Each row is a point on a tangle of strands that fork, close into loops and nearly touch. The rows are in no order.
Two points are linked if the straight distance between their rows is under 3.94.
pidel: [ 2.34  0.56  0.36  1.47 -3.30  0.41  1.51  0.36]
felan: [-5.58  0.58  2.55  1.97  3.44  0.35 -0.25  0.97]
Maf: [-3.43  0.26  2.14  0.94  3.25  0.67 -0.51  0.63]
veli: [-3.06  1.34  0.23 -3.04 -3.40 -1.37 -1.54  3.32]
pon: [-2.65  0.23 -1.28 -7.21 -5.14 -1.72 -1.59  2.44]
Zam: [ 3.50  0.24 -2.80 -4.03  3.17 -3.69 -6.99  3.72]
sebu: [ 3.23 -0.13 -0.98  1.19 -2.13  0.65  1.67 -1.32]
Fori: [-3.51 -2.57  0.49 -3.01 -1.83  1.19  1.52 -2.33]
mugid: [ 3.43 -2.78 -2.97 -3.62 -1.50  0.41  0.83 -3.16]
gerod: [ 2.46 -2.27 -2.23 -1.09 -3.05  1.94  3.08 -4.51]
zazi: [-1.15  0.10  0.96  1.55 -0.44  1.01  1.65 -0.70]
voki: [-1.55  2.37  3.09  5.80  1.95  0.38  0.99  2.13]
Fut: [-7.26 -0.05  2.81  2.32  2.80 -0.56  0.62  1.10]
miboz: [ 3.93 -2.10 -2.96 -1.81 -2.54  1.06  1.76 -3.95]
Dor: [ 0.02 -1.42 -0.23  0.13 -5.91  0.94  3.56 -1.92]
Fite: [-2.39 -2.89  0.03 -4.11 -6.01  0.25  2.31 -1.93]
velak: [-0.37  3.34  1.66  1.58  3.14 -0.82 -3.21  3.96]
bure: [ 0.27  4.03 -0.02 -1.11  0.31 -2.26 -3.99  5.41]
zar: [ 2.78  2.03  0.90  2.46  1.80  0.07 -0.90  1.69]
mipaf: [ 0.97 -0.20 -0.52 -1.81  1.62  0.40 -0.82 -0.80]
zot: [ 5.70  1.54 -1.91 -0.10  2.56 -2.97 -4.83  3.41]
rivu: [-2.11  0.47 -0.71 -4.77 -4.54 -1.67 -1.58  3.30]
sakub: [ 2.86 -2.16 -2.24 -3.96 -0.57 -0.05 -0.65 -2.36]
kosok: [-4.21 -0.14  1.69 -0.11 -2.75 -0.14  1.16  1.35]
lel: [ 3.68 -0.63 -2.80 -4.40 -0.44 -2.63 -3.71  1.90]
kos: [-3.50 -1.71  1.18  0.63  2.19  1.86  2.04 -3.20]
muves: [-1.56 -3.03 -1.13 -0.43  3.34  2.96  2.68 -6.29]
nazum: [-2.66  0.50  2.69  5.80  1.24  0.73  2.03  0.80]
dob: [ 0.29  0.33  0.52 -0.79  0.23  0.58  0.14 -0.26]
lasas: [-1.94 -2.38 -0.47 -0.01  5.46  3.22  1.90 -6.09]
Kosu: [ 0.47 -2.45 -1.44  0.15  1.97  3.01  3.03 -6.22]
Zenal: [-4.21 -2.92  0.64 -1.54  0.09  1.48  2.16 -3.15]
Febab: [ 5.59 -0.53 -2.38 -2.20 -3.72 -1.15 -0.48  0.45]
Reti: [-4.03 -0.37  2.51  4.43 -0.79 -0.27  2.32  0.91]
Sipu: [ 6.10  0.92 -1.57  1.28  0.81 -0.63 -1.24  0.36]
zisis: [-0.06  3.14  0.68 -0.23 -1.95 -1.81 -2.05  4.96]
Sofe: [-0.52  4.80  1.01  0.80  2.44 -1.47 -4.19  5.26]
kise: [-7.86 -0.46  3.39  5.25  4.12 -0.98  1.27  1.42]
Dusi: [-1.57 -1.08  0.70  0.74  3.48  1.82  0.71 -2.81]
siged: [ 1.81  1.76  1.08  2.63 -1.36  0.04  0.15  1.62]
pafe: [-1.97  2.81  2.03  1.26 -1.00 -1.16 -1.36  4.20]
pasi: [ 4.70 -0.46 -2.55 -3.06 -1.48 -1.99 -2.54  0.95]
notez: [ 1.04 -1.74 -1.58  0.71 -2.53  2.44  4.03 -4.75]
Duzi: [ 2.34 -1.32 -1.38 -3.13  1.03 -0.51 -1.36 -0.83]
Bozi: [-2.27 -2.36  0.12 -2.98 -4.22  0.63  2.47 -2.15]
Bebo: [-2.07  2.78  2.65  3.51  0.88 -0.24 -0.23  3.41]
dege: [-1.23 -0.30  1.13  2.53 -2.65  1.08  3.17 -1.20]
Sovuk: [ 2.61  0.44 -0.27  3.88  5.31  2.23  1.01 -3.12]
guf: [-1.45 -0.64  1.05  1.65 -4.79  0.77  3.37 -0.83]
taril: [-2.69 -0.13  1.23 -0.75  4.58  1.18 -0.75 -1.28]
lipot: [ 4.11  1.07 -1.75 -2.35  2.78 -3.03 -5.23  3.70]
mikor: [ 3.92 -0.85 -3.61 -4.90  0.32 -4.09 -6.15  3.10]
Fivus: [-4.20  0.55  1.19 -1.53 -3.26 -0.78  0.01  2.08]
pilo: [ 5.95  1.59 -1.17  1.32  1.88 -1.54 -2.82  1.87]
keku: [ 3.86  2.39  0.57  3.82  2.89  0.35 -0.58  0.96]
Delu: [ 0.40 -1.69 -1.43  1.37  0.10  2.81  4.03 -6.12]
gufam: [ 4.25 -0.08 -1.38  0.15 -0.33 -0.22 -0.01 -0.58]
fam: [ 3.87  1.60  0.09  4.35  4.05  1.35  0.34 -1.14]
tez: [-5.42  0.09  2.39  2.43 -1.61 -0.53  2.03  1.28]

A piece is all that can be reached along the links. How many separate loops has the piece of each point below (a circle has one, a figure eight two, a Y none), and how many tips (points with one link)?
keku | loops 0, tips 2
notez | loops 0, tips 2
zisis | loops 0, tips 2
Maf | loops 0, tips 2

A fork is a point with three links, a tip a point with one. Leave the first point through the second and follow the links. Name the first fork or tip that comes.
kos / Zenal | Fite
gufam / sebu | Sovuk
Zenal / kos | kise
Zam / mikor | Febab
nazum / Reti | pon
Delu / Kosu | lasas
voki / Bebo | velak
